A landscape with many valleys, sampled at points; each row gives a point and its height.
From any point a ball rolls to the lowest of the 5 points nearest to it. It stops when none of these is lower. Distance is the straight distance between rows; heights are no part of it.
sofi: [  9 -21 -17  11 -16 -16  25 -11   3 -15   3 -14 -14   8 -23 -20  16  -2
  29 -19  -9  -7 -45 -27  30 -10  -2   0   9  30  13  31   9  12  -4]  (h 4.71)
fino: [  3   3   9   1   4   7   8  20   5  18  -2   4  -7 -25   3 -11   8  -9
 -23   5  -6  -2  23  26 -25   9  13  16  -5 -12  -7 -33  -1 -20   2]  (h 2.04)
Givef: [-18  10 -10   5   0  12  -2  -4   6  13  -5  -6  -4 -16  11  16   0 -12
 -24   2   9  -1  14  15 -28  18   6   3  -9 -13   1 -27 -16 -35  -6]  (h 2.28)
karu: [ -1   3   6  12  -4   1   5 -67  -7 -10 -22   9 -13   4 -15  22  -7 -19
  -3   6  11  15  -6 -20   6   3 -12 -14  11  14  28  19 -18  -8   1]  (h 4.98)
figin: [ 25 -22  -7  31   5  -5   4  23   0   5  30  -1   6   4   8   2  -9  11
   9  -5 -18  -7   0   9  10   1   5   0  12  12 -10 -16  -8  36  -6]  (h 4.47)
todi: [ 14 -22 -15  36 -21  -9  15 -14  -1 -12  19  -7 -19   7   1  14 -18  -6
 -12  -9  -7   4 -17   9   8  -1  -2 -11  23  21   4 -15  -9  33  -4]  (h 3.31)
gure: [ 15  -6  12   3   3   4   5  25   2   8   5   6  -8 -27   0 -19   5  -9
 -13   4 -15  -5  22  25 -23  12  17  23   0  -9  -9 -39   1 -10  11]  (h 2.14)
vade: [ -5   5 -10  -2   2  -8  -4   4  13  -8  -4   8   9  17  -3 -12  13   4
  15   1   3   3 -14 -19  15 -11 -12  -7 -14   3   0  20   4  14  -1]  (h 5.12)
felug: [ -3 -16 -19  48  -9   4  14 -18   5 -15  10  -6 -25   1   5  15 -16 -19
 -20  -2  12   9  -9   4 -17   8  -1  -4   5   4  19 -30 -24  21   5]  (h 3.61)
nodez: [  2   1   8   4  -5  -7   0 -57  -7  -4 -24   7  -9  11 -12  15  -6 -12
   9  13   7   4  -4 -24  16  -1 -15 -13  12  13  27  20 -10  -9   5]  (h 5.35)
Fatom: [  5 -10   0  12  -3  -8   7 -58  -6   2 -26   5   3  18 -16   8  -6 -13
  15   4   8  -9 -18 -34  25  -6 -15  -6  12  12  28  31 -15 -13   1]  (h 4.87)
moga: [-12  16   0 -34  13   0 -18  10   0   7  -6  -2  22   9   3   3   9  10
   1  -2   4  -6  10  -6   1  -6  -2   0 -12  -1 -19  19  15 -16   1]  (h 3.01)
fimu: [ 10   0  12 -13   3  11   2  25  -2  12  -2   9  -8 -27   5 -15   8   0
 -16   5  -9  -9  27  30 -19   8  12  18   2 -14  -7 -30   8 -12   3]  (h 1.55)
Sevag: [  0   5  -3 -17  11  -4  -5  31   3   0  -3   5  30  -2  -1 -24  15  12
  12  -8  -2  -5   4  -4   7  -5   1  -2 -17  -8 -15  15  12  11  -4]  (h 3.36)
mir: [ 11  -7  -1   6  -2 -15  16 -18   1 -12 -11  -5 -11   8 -22 -22  21   4
  34  -1  -3 -11 -43 -28  30 -12 -10   2   5  16  16  41   0   0 -11]  (h 3.99)
Pab: [ 17 -13  -3  17   2  -4  -1  13   4  -2  21   1   4  -1  10  -3 -12  11
  -1  -6  -5 -11  11   8  -1   9  10   0   9   1  -5 -19 -10  31   4]  (h 4.05)
rudif: [-26  13 -10  -1  -1  11  -6 -10   4   4  -4  -8  -6 -18   6  21   2 -10
 -22   2  12   1  10   6 -26  17   4  -3  -9  -5   6 -16 -11 -27  -4]  (h 1.59)
Gibob: [-24  18   1 -21   3  13 -10  -3  -3   7  -8  -3  -6 -15   6  22   2  -1
 -22   5  12   2  10  11 -23  18   8  -3  -8 -12  -3   1  -6 -30  -4]  (h 0.23)
vem: [-15   3  -9  19 -16   4   3 -32   3 -18  -5  -1 -17  -7   2  11  -9 -13
 -12   4  14  13  -2  -7  -7   7  -9 -16  -1   6  22 -13  -9  14   2]  (h 1.98)
Rav: [ 31 -26 -23  42 -14 -16   9   1  -8  -5  30  -6 -14   9   6  22 -10  -4
   2 -20 -18  -3 -18  12  11  -2  -5  -6  27  31 -16 -19 -12  41  -5]  (h 4.48)
ramep: [ 13 -14   3  20  -2   3   4   8   0   0  17   2  -7 -15  10  -5 -13  -9
 -10  -3  -2 -10  11  12 -16  18  19   2   7   3  -2 -26 -17  23   4]  (h 3.86)
tize: [-13  21   5 -41  17   4 -22  19  -6  10 -11  -5  26  11   1   9   7  10
  -1   5   9  -5   5  -7  -2  -8   6   2  -8 -10 -19  28  10 -28  -1]  (h 3.14)
Voki: [  0  -8  -6  14 -14  -8   1 -11  10 -12  -1   2 -10  13   3   4 -10   5
   6   1   9   8  -5  -8   7  -1 -11 -13  10   8  12  -4  -5  25   6]  (h 4.52)
buti: [  8 -27 -19  22 -22 -18  21 -12   7 -12  10  -5  -5  19  -9  -9   5   2
  21 -15 -10   6 -37 -18  26 -18  -5  -4   8  25  11  11   5  15  -4]  (h 4.30)
Suba: [  1  15  18 -19   6  13   5  27  -8  15 -10  14  -6 -26  15  -3  12   5
 -17  12  -2  -6  22  32 -21   6   9   7   0 -23 -12 -23   8 -29  -3]  (h 1.96)
furo: [-14  14   2 -18  -2   1 -13  -6   2   4 -12  -6  -2 -12   9  10   2   2
 -14  -2  13  -3  13   7 -14  16   0  -9  -7   1  -2   0  -5 -13   5]  (h 1.25)
sov: [ 23 -31 -28  40 -28 -17  14  -9 -11  -7  26 -10  -5  16  -3  15 -12 -10
   2 -28 -21   3 -32  -3  22 -13  -6  -7  21  35 -12  -9   5  31  -9]  (h 5.34)
Bev: [-11   9  -4  -6   0  -8 -14  -4   7  -2  -7   4   7  14   0   2   2   5
   7   4   8  -2   0 -16   9  -4 -16  -6  -9  -1   0  13   3   5   7]  (h 4.81)
Megod: [ 12 -10   7   0   9  -3  -3  31   3   8  17   5  19 -10   5 -22  -5   8
  10  -6 -18 -13  25  13  -1   6  10  15   1 -12 -14 -19  10  12   2]  (h 3.84)
Fali: [ 26 -24 -12  39  -7  -5   5   7  -6  -6  28  -1 -14   5   4  11 -13   4
  -2 -13  -9  -5 -13  13   4   6   4  -6  21  25  -8 -19 -14  39  -1]  (h 4.16)
pemom: [ -6   9   3   0  -7  -6  -8 -37   2  -9 -16   1 -10  10  -5  14  -5  -9
   4  11  12  12  -3 -17  10  -4 -17 -13   0  10  19  10  -2   2   5]  (h 5.09)
kuz: [  5 -17  -8  37 -15  -4  12  -9   3 -12  19  -4 -23   2   5   7 -17  -2
 -13  -2   2   2 -15   4  -2   8   0 -12  18   9  10 -19 -15  33   0]  (h 1.85)
rup: [-15  19  -4 -20   3  -3 -23  -9   3   0  -9   0   9   9  -3  13   4   2
   1   4   9   2   9  -7   1   0 -10  -9  -7   6  -1  18   7  -6   8]  (h 3.93)
nal: [  4   6   4   6   5  20   6  22   6  26  -7  10  -7 -17  10  -2   8 -11
 -23  17  -4   5  22  30 -31   4   8  20  -8 -16  -4 -47  -7 -37   0]  (h 2.02)
pifa: [-11  18   3  -5  -5  -3 -19 -29  -1  -5 -11   2  -4   7  -4  16  -2  -5
   2   8  12   6   6 -11   7   1 -15 -13   1   6  14  15   2  -3  11]  (h 4.70)
neka: [  7 -26 -17  51 -27  -4  21 -18  -7 -12  22 -10 -33   6  -1  22 -21 -18
 -23  -9  -2   8 -24   9  -7  -1   1  -8  24  20  11 -23 -14  32  -8]  (h 4.06)
nugup: [-11  19  -3 -27  12  -4 -20   8   1   2  -9   0  21  13  -1  -4  11   5
   8   1   7  -4   1 -13   4  -9  -5  -3 -20   0 -12  29  12 -12   4]  (h 3.23)
tum: [ -1  19  -4  -9   7  -8 -15 -11  -3  -1 -13   6   7  21 -12  -4   8  -9
  12  12   6   3 -12 -23  17 -15 -14  -1 -15   4   3  34   3 -12   9]  (h 5.16)
saza: [ -8  -5 -16  21  -1   5   3  -3   8  -1   4  -6  -5 -20   9   5  -6 -14
 -20  -5  13  -2  15   7 -25  19  11   0 -10  -1   7 -33 -20  -1   7]  (h 2.89)
semot: [  3   4  11 -24   9  -4  -2  26  -1  14   4   5  17 -17  12 -16   9  13
   4  -4 -10 -10  31  18  -4   1   3  14   0 -19 -20 -16  18  -8   4]  (h 2.37)
Rosu: [-24  20  19 -43  14  21 -16  -5 -12   9  -7  -9  -2   5  -3  26 -14   5
 -22  16  17  10  -3   2 -25   5  12  -1   3 -24   7  30  -6 -35   3]  (h 3.11)
zab: [ 11  -6 -10  11   0 -10   9  26  11  -7  13   4   5   8   0 -22  15  22
  19  -6  -7   9 -23  -4  18 -11   2  -7 -10  10  -4  20   2  26  -7]  (h 4.55)
Zepu: [ 21 -20   5  18   9  -1   0  38  -1   6  29   0  22  -4   1 -19  -7   9
  12   0 -25 -13   7   9   8   2  12  12   3   3 -15 -13   2  26  -9]  (h 4.38)
nebal: [ -5 -13  -7  30 -19  -3  17 -34   3 -14   1  -3 -24   4  -3   8 -16 -11
 -11   0   7  15 -16  -3   0   0  -9 -17  19   6  27 -12 -12  25  -5]  (h 3.32)
nuvu: [ -1 -26 -18  25 -18 -14  24 -24   8 -12   1  -8  -3  23 -17  -7   3  -7
  22 -13 -11   1 -33 -25  28 -18  -6  -6  14  24  18  13   3   9  -4]  (h 4.51)
zaf: [  8 -27 -19  26 -18 -16  15  -8   6  -7  23  -6  -5  20  -4   3  -7   7
  10 -10  -8  10 -29  -7  22 -15  -3  -9  12  19   0  -2   5  26  -3]  (h 4.95)
totis: [  0  -9 -11  12  -4 -16   5   7  12  -6   9   4   4  18   0 -12   6  12
  16  -2   0   9 -19 -14  16  -8  -9  -7  -5   4   0   6   2  19  -5]  (h 4.50)
keder: [ 11 -12 -11  10  -9 -15  15   8  12 -14  11  -3  -9  12 -12 -21  12  13
  27 -10  -5   5 -39 -12  25  -8  -5  -4  -4  20  -2  22   9  19  -6]  (h 4.88)
mubef: [  0  19  19 -35  10  11  -7  26  -9  16  -8   8   6 -16  16  -7  13  15
  -9   9  -3 -12  25  32 -10  -3   5   9   2 -21 -17 -16  15 -28  -2]  (h 2.39)
dopu: [ 10   3   2  -5   1 -18   7  -2   2 -12 -11   1 -15  10 -17 -25  18   8
  29   3   3  -4 -35 -27  29  -6 -15   2  -9   7   6  41   8   5  -6]  (h 4.20)
loma: [ 12  18  18 -41  19   6 -13  42  -5  -1 -16   0  24  -7  -4 -35  22  21
  24 -12  -6 -11   4  -6  13  -7   5   6 -14  -5 -32  41  23   1  -2]  (h 3.72)
lat: [ -4 -19 -10  17 -10 -15  20 -26   6  -6 -12  -4  -3  22 -13  -8   9  -2
  25  -4  -5  -1 -33 -29  28 -13 -13  -4  12  15  19  20   0   6  -6]  (h 3.44)
fad: [-13  -2  -2  31  -8  10  14 -71  -4  -9 -17   4 -15  -4  -7  22  -9 -31
 -10   2  14  18 -11 -17  -2   1 -12 -14   5  11  34  -4 -16   0   0]  (h 4.96)
firon: [ 10  10   9 -35  15   4  -1  51   3  -2  -7   3  29 -14  -6 -42  17  20
  23 -12 -13  -6   3   0  13  -9   8  11 -16  -9 -27  27  21  12  -9]  (h 3.77)
tepi: [ -8   4  -2 -22   6  -5 -11  15   9   5  -5  -3  21  -2   7  -4   3   9
   3  -8   2 -10  19   0   0   0  -4   0  -6  -4 -16   3   4   2   6]  (h 2.60)
vobup: [-15  16  14 -39   8   6 -16   8  -4   9  -8  -6  12   0   5  14   3  13
 -12   1   9  -8  14  11  -8   7   4   1  -1 -11 -19  10   4 -26   4]  (h 3.21)
Gase: [  6  -7  -7   4   2  -6  -2  16  13   2  12   3  16   2   7 -16  -5  11
  12  -6  -5  -3   7   1   6   2  -1  -2  -3  -4  -8  -6  -2  26   3]  (h 5.11)
mem: [ -8  18  16 -32   6  11  -3  15 -10  14 -12   8   0 -20  11   5   7  11
 -13   5   0  -6  22  27 -11   9   3   2   4 -22 -16  -8   7 -28  -6]  (h 1.81)
sitip: [-18   1 -17  33 -11  12  11 -46   2 -14  -3  -4 -22  -2   3  20 -13 -24
 -16   3  14  19   1  -9 -12   4 -12 -12  -7   3  34 -26 -14   3   5]  (h 4.00)
dinim: [ -8  21  16 -45  17   8  -9  23 -12  17 -11   3  30   7   5   3  13  21
  -2   4   3 -12  11  10  -2 -10   6   6  -4 -19 -26  11  17 -30  -4]  (h 3.35)
Tibas: [ 27 -21  18   4   7  -2  -3  32  -1   8  21   6   0 -11   0 -19 -11  -1
  14   3 -27 -11  24  16  -3   9  16  26   7  -6 -19 -36  10  15  -3]  (h 3.81)
beke: [-17  -6 -12  41 -17   5  22 -52   1 -17  -8  -7 -26   0  -3  15 -13 -24
 -18  -4   8  17 -14 -12   0   1 -13 -10   8   7  32 -20 -15  14  -5]  (h 3.94)
Gov: [-18  12   2 -10   6  20  -1  -2  -1  14 -12  -2  -3 -15  13  21  -2  -3
 -26   8  13   2  12  15 -29  16   7   1 -13 -22  -4 -16  -8 -41 -11]  (h 1.60)
piva: [-21   0 -20  28  -8   9   0 -27   6  -7  -3 -10 -17 -10   8  17 -10 -18
 -19  -4  17   7   8  -4 -20  14  -8  -6 -13   1  18 -29 -20  -5   9]  (h 4.75)
tusaz: [ 15  -4  14 -12  10  -6   0  43  -2  11  16  10  22 -17   4 -28   6   7
  13   5 -20  -9  26  16   1 -10   9  25  -3 -21 -20 -22  27   1   3]  (h 3.30)
Mip: [ 24 -22  -4  25   9  -3   4  34  -6   6  34   0  20  -1   3  -8  -1  12
  14  -6 -27  -9  -3   9  13  -6  10   9   3  13 -14 -12  -2  30  -9]  (h 4.56)
muge: [  2  -4  -6  12   0  11   6   6   7  15  -6   0  -4 -23  10   0   1 -13
 -21   1   4   1  22  16 -31  13  14  16 -10 -10  -1 -43 -15 -22   3]  (h 2.38)
dip: [ 23 -19  16   9  13  -2  -5  48  -6  10  30   4  12  -8   5 -22  -6   0
  23   8 -37 -12  15  13   3   0  12  28  -1  -7 -27 -30  17  19 -11]  (h 4.33)
Mede: [ 26 -22 -20  35 -13 -15  15   8  -2  -2  33  -2   4  12   0   5  -5   6
   9 -17 -14   8 -23   2  20 -12   0 -10  12  24 -11  -5  -3  32  -3]  (h 4.83)
vor: [-12  18   6  -3  -3   4 -16 -33  -1 -11  -6  -2 -12   1  -7  24  -2 -13
  -7  10   9  12   4  -6  -3   7 -10 -11  -1  10  18  16  -5  -8   5]  (h 5.21)
nema: [-16  23   5   1  -2   9 -14 -46  -5  -9  -5  -3 -12  -5 -11  30  -2 -18
 -13  11  10  16   4  -8 -13   3  -6  -9  -5  11  27  15  -8 -16   8]  (h 4.65)
luro: [  9   7   5 -23  14   2  -4  41   6  -3  -4   7  23  -5  -4 -40  18  20
  26  -8  -8  -8   4  -5  10  -2   3   5 -17  -3 -25  34  13  22  -6]  (h 3.90)
Poda: [ -4   0  -5   4  -4 -12  -1 -12  10  -5  -6   6   1  20  -4   1  -1   6
  14   7   6   8  -7 -19  19  -8 -19  -9  -2   6   8   8   3  11   2]  (h 4.49)
satar: [  3   4   4   4   0  -9  -5 -46  -5   0 -19   7   0  21 -15   5   0 -10
  11   8   4  -2 -14 -27  23 -12 -16  -3   2   8  20  26  -4 -12  10]  (h 5.13)
sazet: [ -1  14  10 -31  14  -2  -3  37  -6  11  -6   5  30 -10   5 -20  20  18
   3   0  -9  -8  20  16   2 -15   0  17  -3 -25 -27  -7  28 -17  -5]  (h 3.10)
Fis: [ -5  -7 -29  45 -17  16   2 -28  12 -15   1 -13 -25   5   7  21 -26 -24
 -22  -7  16  11  11   6 -18  13  -5   1  -2   3  26 -45 -28   2  12]  (h 4.92)
viv: [  0  12  10   2   2   8  -5 -71 -11  -3 -18   5  -8   3 -20  32  -6 -25
 -13   7  11  19  -4 -16  -4  -2  -2 -12   3   8  33  29 -12 -21   6]  (h 5.74)
zoluz: [ -9   7  -2 -13  -2   0 -10   0   2  -3  -3  -1   2 -13   7   2  -1   0
  -8  -7  10  -6  20   4 -11  13  -1 -10  -4  -1  -5  -5  -3  10   7]  (h 2.01)
zasu: [ -6  10   9 -24   2  -1  -6  11   0  10  -9   3   9 -18   5  -3   4   7
 -11  -4   4 -10  28  18  -9   7   8   3   2 -13 -15 -12   4 -10   1]  (h 1.87)
vef: [-29  17  11 -24   9  17 -15  -9  -6   7  -6  -7  -6  -5   1  25  -8  -3
 -25  10  12   8   5   5 -24  13  11  -1  -8 -18   5  15  -5 -38  -6]  (h 1.77)
Gige: [ -7  16  11 -16   8  15   5  15  -2  16 -10   5  -4 -23  16   6   9   2
 -24  10   5  -3  14  29 -22  13  10   5  -9 -23 -12 -20  -4 -36  -8]  (h 0.67)
Lakev: [-11  23  16 -11   7   8 -18 -39  -8   0  -5  -3 -12   2 -13  30  -3 -13
 -14  16  13  12   3  -8 -10  -3  -2  -8   1   4  27  30  -6 -21   9]  (h 5.10)
tasub: [  1   0  -1   3  -3 -13  -1 -35   2   1 -18   7  -2  21  -8   1  -1  -5
  19  10   5   1 -21 -27  23 -12 -19  -3  -4   7  18  24  -3  -4   0]  (h 4.86)
kugi: [ 26 -17  24  -6  13  -6 -13  65  -7   6  33  13   4 -14  -5 -31   0   5
  24  13 -32  -1  19  23  -2  -8   9  39 -10 -17 -34 -28  39   9   1]  (h 4.59)
ruduk: [ -3  21   8 -28   8   4 -24 -21  -6   9  -4  -6  -2  19 -10  23  -5  -2
  -5  12   8   8   7 -13  -4  -8  -4  -1   2   4  17  40   2 -26  16]  (h 4.23)
kugip: [-18  19  23 -50  18   9 -18   9 -13  14  -6 -10   8  16   1  21 -12  18
  -9  15  16   4   2  -2 -15  -4  12   3   6 -25  -1  35   4 -36  10]  (h 3.82)
belat: [ -5  22  24 -30  15  27  -2  18 -17  12 -13  12   1 -15  15   6   3   6
 -22  15  10  -1  17  25 -21  10  13   3  -7 -31 -14  -7   6 -42 -14]  (h 3.15)
rorog: [-13  20  21 -57  22   8 -19  19 -17  20  -8  -8  20  17   1  14  -4  17
  -5  16  12  -3   1  -5 -10 -12  14  10  -1 -22 -11  30   7 -38   3]  (h 3.50)
golid: [ -8  -9   0  21 -21  -3  18 -53   2 -11 -17   3 -18   9  -5   8 -11 -10
   2   4   4   9 -15 -18  16  -3 -19 -13  18  18  31   3 -11   9  -5]  (h 4.02)
bep: [ 21 -10  23 -12  12   2 -16  57  -4   7  24  12  -4 -13   1 -23   4   4
  14  14 -24  -4  28  28  -9  -8   5  35  -1 -17 -27 -33  33  -4  13]  (h 3.89)
Kadom: [-11  24  23 -51  22  12 -13  17 -13  17  -9  -2  15  10   9  14  -2  23
 -10  11  10  -3  11  10  -6  -2  11   5   1 -27 -21  13  12 -36  -5]  (h 3.56)
vovok: [-15  14  -2  14  -6  13  -2 -47  -4 -13  -9  -2 -18  -5  -3  26  -3 -24
 -12   8  11  17   1 -12  -9   3 -11 -15  -8   8  27   1 -10  -6   2]  (h 4.15)
Pigod: [ -2   3   2 -16   2  -2  -2   7   7   4   0   2   5 -21   9  -8   3   5
 -10 -10   1 -12  24  12 -10  14   8  -1   3  -7 -11 -12  -1   3   8]  (h 1.95)
giraf: [  9 -36 -22  32 -29 -14  23 -15  -1 -14  14 -15  -5  21 -11  -1  -2 -12
  18 -25 -18   1 -36 -16  28 -18   0  -8  16  38  10  12   7  16  -6]  (h 5.85)
let: [ 10  -4   7  -5  14  -5   4  42   0   7  15   6  31 -15  -1 -35   4   6
  15  -5 -19 -10  16   5   3  -7  13  17 -12 -13 -20  -1  14  15  -8]  (h 4.09)
Fefi: [  7 -29 -20  24 -13 -10  27 -26   1 -21   1 -16  -5  15 -18 -17  12 -17
  31 -26  -9 -15 -42 -27  33 -14   1  -7  16  38  26  38   1  14  -2]  (h 6.34)
kogas: [  6 -18 -12  23 -14 -11  11  -8   5  -7  17   1 -11  16   5   7 -11   8
   2  -6  -3   7 -17   0  13  -5  -9 -12  16  12   5 -13  -4  31   2]  (h 4.35)
komon: [-13  14   3 -31  15  -5 -15  25   1   9  -7   1  31   4   1  -8  15  11
   5  -5   0  -9  11  -4   3  -8   4   2 -12  -7 -18  16  14 -11  -4]  (h 3.00)
tupe: [ 20 -14  13   6   2   0   2  18   1   5  14   4   1 -15   4 -12  -8  -4
   0  -7 -15 -15  19  13 -11  15  14  12   6  -6 -13 -27  -7  19   3]  (h 3.08)
Gaz: [ -7   4   1  -7  -4   5   3   5   3   6  -4  -2  -2 -26  11   0   5  -3
 -19  -4   4  -6  19  13 -24  19   8  -3  -7  -9  -6 -19  -8 -13   3]  (h 1.78)
Bidi: [  3  19   4 -30  15   0 -15  32   3  -4 -15   3  20   3  -8 -20  20  11
  16  -6   6  -6 -11 -11  11  -8   0  -1 -20  -1 -23  40  13   4   0]  (h 3.67)
non: [-26  17  -7   0  -1   9 -11 -24   1  -5  -2  -4 -11 -15   2  26  -1 -13
 -19   4  12   5   5   0 -18  15  -5 -10  -9   1  14   2 -10 -16   3]  (h 3.09)
rov: [ -2 -20 -11  18 -11 -10  23 -52   4  -6 -26  -2  -5  20 -13   8  -2 -14
  16  -3  -2  -8 -21 -27  26  -8 -15 -10  25  22  33  15 -15   5   0]  (h 3.85)
merob: [  1 -23 -11  27 -26 -15  20 -24   9 -12   6  -8 -17  21  -5   7 -14  -3
   8  -8  -6   9 -21 -10  20  -9  -8 -12  22  18  16  -3   1  22   0]  (h 5.22)
Gufi: [  5   4  -3  -7   7 -10  -2  21  10 -11  -3   5   9   8  -3 -26  17  18
  21  -2   4   2 -22 -15  21  -3  -8  -8 -17   6  -6  27   3  20  -5]  (h 4.53)
Zat: [-17  19   8 -35   7   5 -24  -4  -5   9  -4  -9   7  12  -1  21  -2   3
  -6   7  10   0   6  -2 -11  -2   2   0  -3  -4   0  31   6 -24   7]  (h 3.53)
sez: [ 16 -28 -21  34 -25 -14  13 -10  -2  -8  25  -9 -12  15   0  11 -12   0
   4 -16 -12   6 -26  -1  18 -10  -7 -11  21  25   2 -11   2  31  -3]  (h 4.41)
rad: [ 24 -19  -2  30   2  -2   4  14   1  -2  27  -1  -6  -2   9   4 -13   3
  -2  -5 -10  -6  -1  13  -5  12  10  -5  16  17  -5 -23 -17  38  -2]  (h 4.25)
puni: [  7  -1  11 -17  11  -3   4  44  -1   5   7   7  34 -16   0 -38  13   9
  14  -4 -18  -8  15   7   7 -11   8  14 -15 -20 -23   0  19  10  -8]  (h 4.13)
daro: [-22   8 -16   9  -6  14  -7 -15   6   5   0 -12 -13 -13   7  24  -5 -14
 -20  -3  17   5  11   4 -25  17   0  -1 -12  -6  12 -25 -19 -23   2]  (h 3.02)
tutis: [ -1   8  -2   5   4 -13  -3 -15   3  -4 -12   9   2  18 -11 -11  11  -1
  21  10   4   2 -24 -28  26 -13 -17   0  -9   2   7  27   3  -2  -2]  (h 4.54)
palag: [  0  22  14  -9  11  36  -7  31  -9  23 -15  18  -7 -14  20  -2   6  -2
 -19  26   3   4  26  36 -33   0  11  13 -13 -34  -7 -34  -1 -51  -6]  (h 5.20)
Tefut: [ -1  18  10 -40  12   3  -8  39  -5   4 -15   4  38  -6  -3 -24  22  15
   7  -5  -7  -8   4   0   5 -12   4   6 -16  -8 -30  22  20  -8  -7]  (h 3.25)
sizus: [ -9  -3  -8  23 -14  -3   8 -13   8 -14   2  -2 -23  -2   3   4 -12  -9
 -12  -1  11   9  -4   0  -9  11  -6 -13   2   2  15 -18 -14  25   6]  (h 3.41)
Romu: [ -2  -9 -12  11 -10 -14  11 -12  11  -7   0   2  -2  21  -5  -5   2   8
  19   0  -1   9 -21 -17  23 -11 -12  -9   1  10  13   8   1  14   0]  (h 4.04)
puvu: [-21  20  23 -42  17  18  -9   3 -16   8 -10   1  -3   1   3  22  -9   7
 -26  16  15   7   5  11 -27  10  18   2  -4 -34  -9  16   1 -40  -7]  (h 3.51)
nufe: [ 18 -19  -6  35  -3   4   9   8  -1  -7  20   1 -17  -5   8   3 -15  -3
 -10  -3  -3  -4  -3  11 -12  15  10  -1  14   7   4 -24 -21  34  -2]  (h 3.64)
danu: [ -1 -25 -16  23  -9 -10  23 -40   5  -6 -15  -7   2  22 -18  -1  10 -10
  26  -7  -3  -8 -30 -30  27 -15 -11  -2  22  25  29  23 -11   2  -3]  (h 1.71)
roz: [  9  -1  -1  -9   8  -3  -1  35  11  -6   2   6  16   1  -3 -34  13  20
  24  -9  -3  -2 -12  -3  15  -4   1  -3 -17   3 -12  27   8  25  -5]  (h 4.01)
bibo: [ 15  20   6 -33  19  -4 -15  30   3  -3 -14   0   7   3  -7 -26  19  18
  27  -6   5  -8 -15 -20  17  -5  -4   2 -18  -3 -24  49  17   5   4]  (h 4.03)
Naku: [-10  20  33 -58  27  20 -10  14 -20   7 -10   1   4  12   6  15 -16  17
 -23  20  19   6   7   4 -22   1  22   8   2 -39  -6  22   4 -43   5]  (h 4.46)
muvir: [ -6 -17 -24  56 -18   8  20 -41   3 -17   3 -12 -31   8   5  21 -25 -28
 -24  -6   9  17 -10   0 -11   1 -12  -5   9   0  29 -39 -19  18   0]  (h 4.21)
dotup: [ -9  10   4 -17  -2   5  -2   5   2   7  -7   0   0 -17   6   1   3   6
 -12  -1   5  -4  22  13 -14  18   7  -5  -4  -7  -8 -12  -2  -8   4]  (h 1.66)
miz: [ -7 -10 -23  27  -5  13   3  -7  14   8  -4  -8  -9  -9   9  17 -17 -17
 -25  -6  12   4  21  10 -30  19   6   8  -8  -1  10 -48 -31 -17   9]  (h 3.69)
Tivul: [ 16   4  22 -19   7   1  -7  42  -4  13  10  10  -2 -20   8 -22   9   7
   2  12 -17  -8  33  28  -7  -4   3  26   4 -17 -21 -30  25 -12   7]  (h 2.92)
Beno: [-10   5  -6   4 -10  -5  -5 -10   5 -12  -4   1 -10  -3   2   4  -7   1
  -8  -1  11   4   6  -3   0  13  -8 -17  -3   5   9  -7  -9  16   7]  (h 3.40)
ketub: [ 12   4  14 -22   9  -7   1  54  -5  -1   7   7  28 -17  -5 -45  14  11
  18  -3 -21  -6  14  15   4 -12  11  20 -13 -15 -25   2  30  12  -9]  (h 4.62)

Two balls start at each pair of points below. Name the first point that both come to, or write -.
sazet and let: semot
Mip and Tibas: tupe
Zepu and figin: tupe
Poda and dopu: lat
dip and Pigod: dotup
totis and vade: Romu
puni and Megod: -

Call two points neighbours if one is among the 5 nearest of the other. Go from one point of each pair to the other, from neighbour to neighbour, staying as low as possible. Name the highest point that can't be avoided.
kuz and fimu: Beno
danu and vem: golid
Gige and fimu: zasu
Gibob and Gige: Gov
vem and kuz: nebal
